Each row is a point on a landscape with many peaks, with its height.
A climber steps from a point to the highest of its 2 nearest points, and stops where none of them is higher. Distance is the straight distance between rows; heights are no part of it.
Fena h=344: [151 118 123 174 212  91 167 159 144 121 111 160 128 109 131 160 131  65
 132  93 146 116 134 125 149]
tinez h=442: [123 113 183  62 122  94 136 128 155 115 112  99 140 189 130 138 140 142
  89 107  62 131  90 130 146]
vese h=570: [153 105 172 123 116 112  69 145 119  63  95 133 124 172  94 153 110 121
 112 134 167 137 105 150 119]
Kuva h=377: [128 116 114 148 135 136 135 108 110  93 103 128 106  99 133 134 139 137
 135 170 164 116 120 125 132]
lefe h=327: [101 150 130 133  82 124 125 143 143 137 157 118 146 162 138 105 139  89
  84 103  77  88 175 127 129]
mur h=645: [116 149 125  99 122 142 130 130 155 217 175 100 161 134 153 127 117 195
 112  96  90 145 107 116 129]
furan h=413: [ 96 175 102 140 149  93 115 132  89 129 130 135 100 131 194  96 134 106
 181 100 137 129 121 117 149]
legiv h=136: [ 90 154 165  99 121  57 116 120 112 107 110  87 120 184 188 138 131  99
 170 108 105 154 136 113 131]
borup h=662: [152 126 138 145 150 120  91 145 125 119 119 139 109 113 136 174 123 152
 161 130 192 168  84 127 115]
Nuv h=193: [104 132 118  91  39 109 108 105 149 180 158  73 134 135 165 109 127 138
 104 154 135 152  97 122 107]
noga h=690: [154 108  91 138 149 212 157 117 149 183 164 143 173  90  69 119 112 196
 105 127 130 131 134 123 139]
Pip h=525: [121 139 131 106 120  85  90 177 185 190 164 113 145 146 153 179 117  92
 136 124 140 166 144 125  75]
zor h=402: [110 167 112 113 114 102  89 119  76 126 116 144 101 118 201 104 118 112
 179 130 171 126  93 119 153]
las h=221: [138 113 135 106 110  73 105 155  78 120 115 144 113 180 178  88 132  72
  84 109 107 106  62 130 165]
Biti h=351: [100 153 103 130 135 159 204 116 124 132  94 146 141  75 165  97 141 105
 143 108  56  97 186  87 166]
dekig h=637: [115 132  88 170 144 126 205 103 127 149 150  83 113 108 143  66 126 126
  98 107 103 134 124 118 165]
vuni h=185: [108 152 144  83  69 122  56 141 125 129 121 147 132 128 173 152 124 127
 163 170 175 145 109 119 106]
Meba h=613: [156  92 136  98  85 149  82 124 159 137 114 163 138 120  88 149 122 139
 117 183 164 109 119 157 100]
dit h=485: [129  94  95 144  88 125 154  83 103 136 134  69 106 108 121  63 132 136
  80 165 150 143  77 149 138]
gabis h=333: [151 106 114 164 118 184 120 123 163 131 149 128 152 120  67 134 127 146
 102 140 155 124 159 143 105]
Nur h=244: [175 107 108 142 140 109 114 143 138 198 137 117  97 105 172 112 122 118
 106 125 179 169  51 133 140]
Fugo h=316: [126  95 154 144 137  93 134 111  81  24  77 102  98 149 132 127 137  96
 111 142 108 119 130 149 123]
Kosov h=196: [139 163 132 140 121 104  93 153  73 109 153 112  94 197 156  89 124 122
  94  61 117 148  94 133 155]
riseg h=604: [122 159 124  77  79 161 113 124 106 178 152 151 164 153 137  89 123 178
  93 109  95 105  87 118 156]
Lebi h=588: [146  79 151  96 114 114 115 120 181 135  91 149 141 109  97 155 140 115
 113 183 136 120 138 148 113]
zerel h=148: [111 149 133 157 149  92 111 127 134  93 124  99 108 126 156 182 120 124
 181 133 167 166 161 122  79]
Ges h=179: [116 169 124  88 132 119  94 124  78 153 135 146 117 150 180 104 125 175
 143  95 125 142  75 109 156]
Tonet h=433: [145 129  75 206 176 153 137 133 142 127 156 132 111  86 116 141 117 139
 150 116 185 156 139 137 121]
mopiv h=416: [ 73 146 147  66 101  92 131 118  94  95  95 131 129 151 174 144 149  99
 155 130  72  92 164 113 126]
musat h=393: [142 126 122 141 117 131  99 121  82 114 105 155  89 110 167 102 135 122
 141 145 174 112  83 130 147]
Roza h=459: [123 161  57 224 151 153 153 125 119 142 172 126  98  84 131  87 129 127
 151 130 165 123 162 125 119]
Vore h=253: [128 103 142 118 157 138 171 108 126 111  57 176 126  76 136 137 143 117
 134 160 116  72 134 117 162]
Dumet h=609: [138 144 114 121 137 184 119 110  48 119 123 145 132 134  71 111  93 210
 134 126 177 150  73 124 141]
latu h=293: [143 138 128 147 171  56 131 166 146 161 127 121 117 151 164 147 121  72
 125  84 150 141  92 135 158]
bep h=449: [124 155 127 150 168 178 165 134 128 115 125 170 142 108 113 136 109 155
 152  84 102 111 200 108 149]
Bubek h=603: [152 108 163 140 123 125  83 130 116  38  90 152 120 136  92 172 130 131
 137 161 187 149 115 159  94]
led h=573: [147 163  88 182 121 155 109 143  87 123 159 120  94 137 112  70 115 142
 115  98 191 165  82 137 126]
rideg h=532: [118 103 146  97 110 117 163 154 215 142 102 140 161  82  88 156 140  62
 130 139  97  98 180 137 105]
das h=399: [131 121 154  80 167 149 142 128 197 166 118 160 161 101  99 180 122 162
 178 131  85 141 179 111 100]
Guguf h=560: [103  90 157  91  96  99 138 130 198 116  93 136 144 103 120 185 139  81
 130 181 116 110 162 145  96]
rad h=200: [163  89 111 140 122 128 145 129 125 165 132 139 126 116 123  77 137 102
  59 133 112  93  77 152 162]
kufi h=479: [115 141 140 135 102  82 100 169 179 133 143 139 146 143 120 178 140  37
 131 126 140 112 186 144  96]
fetu h=599: [157 151 101 195 125 112 107 147 118 135 154 122  92 113 148 106 119 113
 135 110 195 164  90 133 131]
Dubed h=36: [135 131 146 101 187 102 129 140 138 149 105 145 128 133 152 160 127 148
 166 119 129 130 119 109 143]
bove h=340: [ 81 152 104 115  80 101 141 128 120 139 179 116 151 160 178  75 138  78
 100 100  56 100 143 112 145]
Kasu h=452: [107 161 139 143  90 103  77 146 103  67 132 155 115 163 142 143 132  50
 134 133 109  91 182 136 110]
kul h=378: [ 97 139 106 202 106  74 150  77 120 108 170  56 107 102 153  68 147  87
 142 130 136 153 149 120  90]
Suri h=160: [120 153 101 188 147  62 119 120 116 126 134 114  96  74 183 107 135  71
 182 143 184 150 119 113 121]
toset h=146: [107 139 168 104 132  63  98 125  92  73 104 108  98 179 169 138 130 118
 146 121 137 166 112 119 130]
latif h=383: [148 139 136  75 140 185 153 117 186 182 138 166 177 104  99 146 113 184
 148 123  70 131 163 109 139]
lof h=531: [ 90 134 134  99 134  66 146 138  73  98 113 119 111 157 197 117 141  72
 127  95  67 111 119 116 169]
Vidi h=500: [120 144 137 139 140 100 111 182 190 156 150 126 147 131 128 183 126  69
 147 102 131 129 176 119  97]
Paf h=423: [137  98 105 160 173 120 195 126 168 147  96 122 117  56 140 150 142 105
 142 163 158 128 144 125 133]
sezon h=441: [116 143 100 163 155 158 184 152 136 121 135 183 144 104 130 108 135  66
 106  81  58  82 189 114 167]
miri h=474: [129 114 167 117 130 119 137 131 133  78 120  72 138 207  72 154 126 146
  81 102 112 153 126 145 116]
lilib h=541: [115 115 150  95  91 173 144 103 115  79 105 128 156 160  71 118 128 164
  96 134  87 109 151 140 125]
gifav h=510: [112 106 165  90  74 122 160 103 118  80 102  88 135 170 107 124 140 136
  76 140  53 122 145 138 124]
fup h=602: [105 134 110 149 139  96 200 122 147 153 147  99 127 116 156  83 137  72
  89  86  79 129 133 117 155]
lopaz h=396: [141 111  96 177 219 130 191 139 158 151 110 130 116  66 152 146 135 138
 149 118 145 142 137 117 148]
por h=624: [140 142 142  97 100 136 110 141 145 198 172 131 148 165 142 110 115 160
  98  96 102 135  91 126 142]
sumig h=475: [ 97 155  70 187 111 135 133 103 108 138 144 137 105  80 150  76 138 108
 141 139 145  93 159 123 121]
Mema h=297: [ 95 104 146 126 143  89 166 123  90  42  81 122 105 154 148 151 155  74
 124 126  64 116 162 135 144]
rifi h=184: [116 127 108 125  57 111  99 138 170 199 177  79 135 122 161 126 126 112
 114 147 143 143 129 133  96]
Kebug h=299: [156 102 141 142 135 122 152 126 133  89 127 112 122 147 122 124 146  89
  78 115 102 116 145 139 141]
fadi h=554: [ 95 110 136 130 118  62 158 106  91 117 119  91 101 153 183  94 157  69
 103 120  74 126 113 128 138]
bak h=111: [145  83 153 114 168  62 166 146 193 147  89 100 128 105 140 183 141  77
 121 154 152 148  95 141 119]
nofe h=24: [107 141 145  82 188  75 154 151 136 153  97 142 122 127 187 178 136 103
 179  97 106 138 103 109 153]
lizi h=488: [ 78 158 127  82 128 104 143 141 173 145 118 155 161 101 167 172 152  62
 183 131 113 100 183 103 126]
pok h=520: [126 153 162  83 127 105 114 182 203 195 170 140 176 162 134 159 128 117
 129  78  82 134 143 117 121]
lomu h=463: [104 147 120 147 100  83  89 166 128 107 152 141 127 147 154 137 146  18
 137 130 140  93 166 138 117]
muf h=334: [152  97 133  95 158 159 152 111 134 133 101 143 139 114  86 166 122 182
 149 142 119 125 126 135 143]
Zol h=234: [134 133 142  82 128  96  81 157 100 143 111 177 128 163 178 118 133  88
 135 116 108 100  87 122 167]
bafo h=700: [ 98 146 104 129 116 115 136 101 144 184 153  74 116  91 178 136 119 154
 155 140 136 165 120 116  99]
Sopal h=546: [147  83 105 139 119 178 161  92  92 111 126 119 135 136  78  85 136 164
  61 142 126 116 104 142 155]
Gupep h=375: [161 139 156 136 193 128 138 149 152 129 151 101 136 187  86 150 108 171
 108  63 113 160 112 129 139]
Dos h=453: [123 125 123 118  49  96  89 102 102 135 131 127  95 108 176  64 132  74
 127 163 160 141  75 138 127]
fegik h=440: [ 85 163 152 108  83  88  73 131  90  77 115 143 121 161 181 133 136  70
 170 144 134 115 148 123 116]
gezuf h=384: [ 81 153 105  79  91 135 147  71  98 138 115 110 133 113 159 106 139 164
 130 159  90 112 128 101 141]
fisa h=494: [135 168 115 135 194 145 119 165 178 184 158 158 143  96 137 163 113 151
 173  81 129 132 170 103 117]
Poti h=557: [142 102  85 158 121 154 158 123 150 187 160  80 125 107 100 129 125 173
  98 143 153 156 105 137 110]
nirin h=352: [120 129 127 168  93 119 122  96 100  61 145  95 104 140 115 110 127 104
 117 141 162 145 132 145 102]
tesuv h=526: [125 175 129 120 195 135 117 159 151 179 166 183 146 137 137 137 118 162
 164  78  92 124 135 100 165]
lavi h=212: [128 121 162  57  76 131  95 114 124 156 114 127 147 151 119 129 125 163
 128 142 127 145  86 130 129]
midev h=497: [125 176  89 146 140 175 126 134 102 157 166 137 139 145 116  84 107 188
 114  77 106 117 127 109 153]
tig h=553: [148 136  91 206 110 147 103 133  59  82 146 129  72 118 110  51 119 116
 120 129 202 150  82 144 121]
zam h=214: [172 100 100 131 144 132 140 140 148 210 133 160 140 100 149  88 141 111
  82 127 142  85  80 136 172]
lene h=650: [150  99 102 142 166 218 160 100 123 136 128 159 160 112  47 113 118 188
 114 136 119 115 148 128 137]
Luk h=632: [148 105 124 143  80 182  59 140 119 120 124 168 133 111  88 135 120 131
 135 179 194 125 110 147 101]
dipe h=231: [177 111  95 150 169 111 146 133 125 197 121 140 111  94 157 107 133 128
 101 128 161 128  66 123 165]
zesa h=362: [ 99 128 105 102  81 145 140 102  66 118 131 139 122 153 146  64 144 139
  88 138  46  79 112 124 166]
samiz h=673: [111 137 110 120 135 144 153 131 158 187 153  96 135 111 154 134 114 168
 149 115 112 156 144 119 117]
bem h=339: [ 91 122 125 140  74 164 160 100 175 104 122  90 150  96 104 155 128 134
 123 166 109 130 217 132  91]
Bani h=186: [119 175 131 108 110 120  72 149  52 119 142 142 103 188 180  82 110 142
 134  81 127 146  81 117 171]
nipaf h=350: [102 147 107 123  97 111 132 117  77 126 148 129 123 153 170  56 141 108
 107 121  65 104 119 116 160]
velot h=499: [ 89 167  69 141  68 162 109  92  82 141 149 122 114 105 139  83 127 163
 166 157 167 129 133 118 112]
pigev h=646: [132 135 109 143  90 190  76 129  95 131 126 178 112 112 100 105 122 135
 138 164 171  90 126 142 116]
Koge h=585: [158 135 158  87 112 144  65 134 147 127 116 172 145 143  78 165 115 155
 161 151 144 115 143 146 110]
Lelov h=275: [173  92 133 159 124 114 125 140 110 128 129  77 101 157 130 102 117 125
  72 107 159 175  52 140 150]
zudef h=400: [153  83 121 149 120 162 130 135  96  94 108 194 114 117 104 114 145  93
  79 167 109  58 124 155 141]
suma h=465: [133 143 157 118 161 128  75 155 141  91 104 180 147 147 117 176 127 100
 165 116 126  95 176 125 123]
Mogom h=353: [126 101 105 159 115 189 134 112 140 114 152 112 148 101  63 157 113 172
 129 171 176 155 167 147  80]
Viv h=509: [103 124 127 118 122 131 164 147 192 154 117 138 153  85 128 163 142  68
 145 133 105 109 197 111 124]
sugun h=336: [134 115 152 151  92 100  99 116  78  12 101 102  95 136 113 125 129  97
 127 167 154 133 110 150 104]
risat h=612: [130 128  90 164 121 221 154 107 119 122 152 148 147 123  56  86 131 163
  93 119 100  93 165 141 141]
rigek h=183: [171 104 119 149 100 144 112 136 144 168 156 129 148 148  88  83 129 122
  40 114 147 120  94 145 141]
zere h=138: [113 120 144 131 163  84 131 149 165 118 113 121 120  89 145 206 127 112
 167 153 158 149 153 126  92]
Zamov h=458: [120 154  96 155 150 165 149 153 131 175 142 201 148 115 142  85 135  91
 115  92  68  57 156 118 179]
Gez h=489: [114 150 132 119 118 154 149 156 189 178 149 162 174 105 114 147 127 102
 134 117  85  97 188 117 120]
lege h=387: [134  99 109 118 101 192 127 122  62 107 112 184 119 124 104  85 137 135
  85 156  89  45 113 154 155]
zelan h=192: [105 136 147  90  48 114  77 114 113 127 117  93 111 142 163 140 113 147
 159 165 167 173  95 118  98]
venan h=548: [128 164 116 153 106 150 103 126  80 103 152  97 113 163 112  81 105 156
 116 101 167 150  97 126 124]
tuke h=581: [129 120 101 159 120 184 164 108  89  91 132 131 119 125  93  81 136 143
  98 130 117  97 152 140 149]
Remok h=478: [114 107 172  84  92  85 150 111 152  92  96  70 122 176 146 133 143 114
  92 129  74 124 127 131 127]
mar h=664: [150 135 111 107  95 188  80 127  98 150 127 191 134 133 105  86 116 150
 111 153 152  84  78 142 136]
foso h=524: [137 120 178 104 104 119  95 123 115  74 117  89 118 188  86 157 133 135
 107 127 140 148 122 132 105]
feza h=523: [127 113 183  91 134 138 142 115 168  77  71 162 153 147  78 165 144 119
 130 144  76  96 181 146 114]
bub h=468: [138 147 102 143 170 173 113 145 142 168 156 143 132  97  99 164 110 186
 164 109 140 147 169 118  98]
levez h=607: [202 105 124 131 168 166 113 135 118 139 126 192 147 127  61 100 108 158
 119 137 138  94 104 148 155]
Nuzop h=422: [133 130 149  88 172 162 136 139 177 150 142 114 153 127  84 176 109 211
 168 119  97 174 152 112  83]
tuvim h=260: [155 115 115 174 155  81 152 129 151 184 160  71  95 123 177 127 118 114
 118 118 173 192  71 127 127]
Peko h=324: [148 117 151 106 148 109 138 129 157 166 135  80 129 148 130 152 119 172
 118 112 121 170  80 130 122]
lezu h=401: [102 162 120 173 157  77 147 114 105 118 130 102 101 126 185 113 145 101
 165  94 124 126 145 116 136]
lidez h=600: [178 126 150  71 110 132  91 154 162 194 165 168 174 149  99 127 113 173
 111 126 108 121  84 134 130]
vudom h=539: [ 97 132 118 140  87 130 141  74  78 107 129  73 104  97 124 114 114 179
 170 160 187 172  93 116 111]
mezir h=397: [ 77 139 151  50 102 122 142  94 120 121 103 115 140 141 177 129 140 148
 144 140  71 113 136 100 138]
Lav h=558: [170 143 136 133 205 145 129 168 141 168 154 171 140 129 115 128 108 168
 143  58 107 117 129 118 167]
Sanas h=180: [113 149 134  70  65 122  54 157 143 192 159 129 143 154 165 134 114 128
 154 147 155 151 108 127 105]
geli h=405: [122 149 135 152 171 130 142 132 134 124 143  94 128 167 114 134 115 144
  93  63 101 145 145 124 137]
nere h=517: [ 79 152 102 136  79 120 128  57  92 126 146  72 113  81 143  74 129 159
 165 172 155 151 130 112  98]
tum h=364: [ 91 115 116 174 103 101 191  62 144 104 145  48 120  96 142  76 153 106
 136 138 113 139 152 124 106]
ros h=248: [138 137 147  80 167  76 119 156 124 160 128 168 144 163 162 123 138 102
 116  86  85 107  86 122 180]
Rute h=638: [171 128 123 114 135 169  99 137  96 141 123 163 139 127  81 108 108 177
 119 122 154 124  85 130 146]
kel h=313: [186  91 169  81 162 148 125 116 159 139 110 151 154 144  74 134 123 173
 128 128  95 122 111 140 146]
mise h=567: [180 105 139 118 165 142  88 158 137 182 155 116 130 113 106 167 113 186
 141 133 158 185  98 142  67]
mifod h=158: [117 148 158  90 121 110  95 124  79  88  87 121 102 155 158 153 128 152
 167 139 148 148  96 129 134]
migub h=633: [151 120 158 134 130 109  78 142 124  78  88 151 104 113 137 185 111 137
 165 165 206 161  95 126  98]
dez h=420: [140 155 117 188 177 177 128 139 128 110 155 151 129 139  82 137 114 142
 130  84 136 109 179 128 134]
zituf h=493: [122 128 152 122 118 154 119 130 162  98 107 176 152 125  91 163 131 122
 149 136 109  90 200 140 115]
Tur h=427: [ 97 182 108 137 152 107 106 145 114 125 134 169 117 128 169 144 134  90
 199 105 136 105 169  98 139]
kitat h=640: [185  93 110 135 185 167 139 139 173 199 158 143 160 104  76 132 119 179
 125 131 132 148 122 139 136]
Fofun h=165: [118 154  91 152 126 100 116 134 129 171 131 130 106  75 187 124 136  96
 167 142 187 139 114 113 115]
navof h=209: [150 121 136 137 124  82 105 152 105 118 147 131 121 179 148 103 122  92
  68  78 109 118  91 137 156]
viz h=404: [139 158  75 206 180 156 140 137 123 134 160 115 105 126 120 117 111 185
 135  82 166 154 125 124 135]
Fer h=596: [191 114 119 130 216 142 140 145 152 191 141 179 145 106  99 144 100 180
 152 104 106 129 124 120 154]
roreg h=127: [125 106 151 119 169  65 152 152 188 140 107  94 119 114 160 202 137  99
 152 144 142 171 126 136  85]
fab h=584: [105 147 117 114  97 177 129 100  44  95 113 122 127 137  89 100 110 185
 147 156 176 140  80 126 132]
gov h=545: [149 137 161  89 140  95  86 179 201 203 168 142 165 154 127 174 125 113
 146 125 114 155 131 134  91]
balo h=432: [108 124 188  84 152  86 139 145 171 107 101 101 130 174 149 183 127 112
 143 104  86 151 144 123 117]
birem h=389: [ 96 157  97 186 144  70 151  98 103 134 170  74 102 125 164  63 140  94
 143  98 124 146 143 111 118]
Fis h=317: [131 109 119 135  88 183 116 120 169 142 143 139 168 114  71 132 137 139
  94 147 114  94 184 137 111]
muneg h=326: [114 107 126 133  86 185 180 100 175 123 116 135 159  95  85 121 133 130
  89 143  86 106 195 129 120]
zad h=398: [136 130 178 106 156  95 109 154 179 118 135 124 137 185 103 180 129 122
 125  94  99 154 149 130 100]
buzu h=470: [129 110 126 138 163 165 136 133 165 118 115 174 153  92  91 158 135 130
 154 148 139 115 184 128 115]
Fonu h=487: [ 85 184  79 147  90 143 101 106 105 146 154 147 110 113 162  67 130 111
 171 144 138 104 142 114 129]
Vod h=280: [104 111 142 122 140  97 177 119 149  75  79 114 114 103 139 152 147  76
 128 138  93 114 171 118 135]
fusof h=477: [113 171  98 146 133 180 135 144 107 142 163 186 135 131 145  82 131 151
 123  88  85  78 153 108 152]
gifo h=269: [171 132 174  82 181  93 114 164 114 122 121 172 148 181 129 134 127 127
 112  72  64 108  90 129 179]
Gek h=469: [115 169 137 136 149 177 146 156 169 149 136 180 170 119 110 135 128 131
 152  83  73  93 203 111 147]
Rap h=676: [100 130 109 121  84 133 115 115 144 158 145  89 128  75 161 155 126 143
 167 187 165 150 150 131  74]
kobem h=349: [ 92 120 112 164  99 135 180  79 160  99 139  73 130  75 134 115 145 113
 140 156 118 142 202 122 104]
Suze h=448: [140  96 104 147 157 142 166 140 185 152 106 170 137  49 101 168 143 108
 146 168 142 121 182 133 108]
fizav h=361: [ 90 147 114 106 129 146 183 104 143 142 107 141 146  85 153 132 144 133
 141 118  75 102 162 107 149]
zus h=535: [165 108 117 198 129 137 117 131  72  47 121 135  86 127 108  90 123 102
  96 148 189 144  76 149 129]
gike h=355: [136 102 127 123 168 148 156  96 135 109  81 127 122  75 116 165 134 183
 149 162 158 143 118 123 129]
Gubi h=347: [159 119 168  97 174 115 123 143 157 145 154  89 145 183 106 153 102 198
 119  74 112 165  82 123 117]
vuf h=318: [148 113 119 149 185  80 154 161 126 135 113 144 107 118 157 137 144  59
 122 103 130  97 100 127 169]
kitud h=302: [168  88 149 117 136 114 131 130 138 149 122  91 115 150 113 141 125 158
  89 124 156 160  58 151 139]
donu h=577: [109 117 116 132 137  75 187 124 115 146 129  91 113 127 180  84 147  54
  91 119  77 107 112 126 165]
Supap h=519: [115 178 114 130 125 173 137 123  73 128 154 108 127 184  94  93  96 194
 107  82 121 141 108 118 148]
petaz h=575: [165 106 166  65 138 109 100 162 184 188 147 152 155 135 110 151 121 155
 138 138 110 148 100 134 103]
Fuf h=373: [ 79 139 106 103 109 165 156  92 103 135 101 141 124  98 157  90 142 155
 139 153  84  75 149 112 162]
govo h=572: [106 108 151  99  93 162 130 106 110  47  86 134 138 132  92 148 136 152
 124 169 107  88 172 128 127]
Gune h=388: [122 145 103 208 151 167 138 125 120  64 145 104 127 147  89 127 124 136
 128 102 146 138 177 137 127]
mono h=368: [107 125 118 127  90 198 133 100 114 104 130 103 161 126  67 154 112 194
 139 162 161 137 154 130  83]
demat h=435: [112 149 156 145 128 133 142 117 119  74 137  69 125 188  96 143 134 150
 100  85  93 149 171 124 124]
Nud h=155: [112 145 131 185 140  66 118 120 130  90 127 101  97 112 175 141 132  85
 178 144 177 162 122 123  95]
forug h=464: [129 111 123 129  78 106 122 100  96 141 127  85 108 112 163  68 149 107
  95 168 140 137  79 131 130]
Fara h=171: [100 158  78 121 107 127  92 143 139 211 148 157 133  90 186 126 134 104
 165 146 151 123 133 113 131]
suv h=511: [159  92  99 162  99 160 158  95  79 120 137  95 102 114  93  65 129 155
  70 141 165 137  62 157 139]
Pabe h=348: [111  88 128 159 107  98 194  74 124  94 121  54 114 116 130  88 143 104
 101 140  78 144 154 131 126]
Kag h=507: [163 121 133 175 110 176 100 132  64  57 129 137 107 162  69 111 116 141
  92 141 189 123  95 156 121]
siro h=536: [168 103 125 172 132 176  99 135 105  87 145 160 133 150  54 115 122 126
  79 118 173 113 115 168 121]
vule h=446: [129 112 144 124  48 111  68 133  84  94 137 120  90 128 160  54 123  82
 113 150 179 149  75 141 136]
Tol h=51: [164 108 167  86 190  74 123 136 121 127  81 138 108 141 156 157 126 147
 142 118 137 142  75 122 153]
nobe h=608: [103  93 142  94  93 142 146  90 141  66  72 121 137  98 110 165 146 154
 141 204 130 109 143 144 103]
Rogu h=530: [144 145 148 121 118 160  72 131 107 106 148 146 133 130  74 169  91 188
 168 136 195 165 126 129  89]
dosav h=601: [134 139  83 163 131 151 181 106 136 177 166  76 113 107 127  75 123 158
  93 113 124 146 110 124 134]
pamum h=444: [140 142 137  97 182 146 122 134 144 155 136 123 142 114 120 186 109 205
 188 112 143 172 138 117 103]
Geba h=67: [158  92 159 103 181  87 148 124 122 103  84 119 112 140 136 152 144 118
 103 129 125 131  79 128 155]
Fav h=267: [116  91 136 144 147 134 179 114 145  71  62 156 123  86 127 140 150  89
 123 170 112  87 171 126 139]
nal h=476: [116 123 187  80 168 104 155 127 159  70  66 129 133 149 110 176 139 127
 150 121  73 133 164 125 135]
lur h=201: [ 95 145 137  80  57 123 101 115 123 141 140  79 135 167 147 128 124 147
 128 133 121 145 116 117 118]
fek h=222: [148 118 162  53  98 109  81 133 113 149 104 163 135 159 162 130 128 130
 121 136 133 122  66 122 154]
Marol h=309: [128 125 154 120 123 111 145 151 150 125 124 129 146 144 126 133 140  89
  93 116  99  98 156 134 135]
nefig h=428: [123 122 111 181 170 142 174 149  98  91 107 184 119 112 120 122 141  58
  98 100  73  70 185 133 160]
Manen h=294: [174 119 168  91 178 119 115 128 127 117 113 155 148 172  88 140 112 164
 114 103  94 119 109 131 158]
puv h=169: [121 151 141  82 122 132  96 127  69 118 100 118 113 155 155 138 101 183
 161 112 152 159  67  96 141]
lodet h=403: [130 134 152 100 117 158 123 130 163 152 148 112 157 151  90 164 115 186
 126 122 101 145 161 124  95]
siru h=338: [149 123 142 168  71 106  73 138 126  93 148 107 106 152 116 121 123  87
  98 142 181 150 121 142  98]
Mupuf h=634: [ 99  85 119 114  97 149 153  79 147 109  98 103 139  78 120 161 139 154
 146 211 151 121 157 125  90]
vala h=429: [ 73 140 133  90  95  65 112 113 115 102  97 134 126 132 184 146 146  68
 166 151 115 100 149 110 123]
Pitu h=276: [140 128 119 158 157  58 137 158 139 171 147  90 100 124 178 129 137  66
 138 113 163 171  92 122 137]
Puz h=376: [129 113 126 104 124 168 127 118  56 102 108 176 127 154 118  94 131 148
  84 127  61  68 108 131 164]
Sonu h=91: [133  76 171 107 165  62 164 152 173 105  70 111 126 135 130 172 151  83
 112 145 127 125 112 144 136]
Seni h=385: [105 123 142  96 104 159 145 103 133 123 123  75 155 144  78 151 108 200
 134 143 134 158 128 123  89]
soz h=325: [127  89 124 165 132 125 193 106 132  89 126  65 116 141 110  96 141 110
  55 116 100 129 147 145 144]
nale h=367: [110 139  99 212 125 123 136 113 114  82 162 105 103 126 103 104 129 105
 127 141 152 134 179 139  89]
tanal h=658: [104 119  97 147 106 159 138 109 162 134 128 120 134  53 133 166 142 142
 165 195 159 139 170 128  83]
Piv h=556: [155 133 163  89 136 129  55 149 138 118 135 160 135 146 100 199 109 174
 171 147 159 165 127 135  72]
zunut h=562: [109 127 115 108  78 153 145  84  57 120 119  81 114 126 115  87 112 184
 130 155 172 164  71 126 123]
Gigu h=443: [101 178 141 117 152  99  90 160 113  93 117 162 131 155 152 174 126  82
 188 102 135  97 184 126 127]
Kuv h=414: [138  82 118 161 129 153 136 141 116 103 115 179 124 108 113 105 144  51
  92 139  98  55 171 151 142]
kini h=630: [142 141 128 159 146 116 106 159 143 147 154 116 113 131 147 156 111 131
 149 110 177 174 106 125 109]
miza h=598: [166  91 110 124 142 171 120 130 148 190 151 121 148  99  80 138 116 177
 121 151 171 163  97 145  96]
Namu h=370: [131 156 103 175 213 108 159 157 146 134 122 140 114  91 152 153 139  99
 163  86 149 129 143 105 149]
kav h=178: [129 133 109 128  95 133 111 138 156 192 161 142 147 117 149 124 131 105
 115 141 135 122 140 128 114]
simuf h=574: [185  92 144 133 160 179 100 131 112  93 117 184 132 138  56 125 127 136
 104 153 146  87 114 160 154]

For each start below, name the point where the climber stops.
kitud | borup
tinez | bafo
Dos | noga
rad | feza
zesa | led
navof | furan
lizi | mar
Vod | mar
vule | noga
fek | furan

Write out the way that a climber takes from each point below.
Lelov | kitud, Peko, Gubi, Gupep, geli, demat, miri, foso, vese, Bubek, migub, borup
lefe | bove, nipaf, zesa, Puz, lege, zudef, Kuv, nefig, sezon, Zamov, fusof, midev, Supap, venan, led
Fav | Vod, Mema, Fugo, sugun, nirin, nale, Gune, dez, bep, Gek, Gez, Viv, rideg, Guguf, Lebi, Meba, Luk, pigev, mar
Ges | Bani, Kosov, navof, las, Zol, ros, gifo, Manen, kel, muf, gike, Kuva, musat, zor, furan
lavi | fek, Zol, ros, gifo, Manen, kel, muf, gike, Kuva, musat, zor, furan
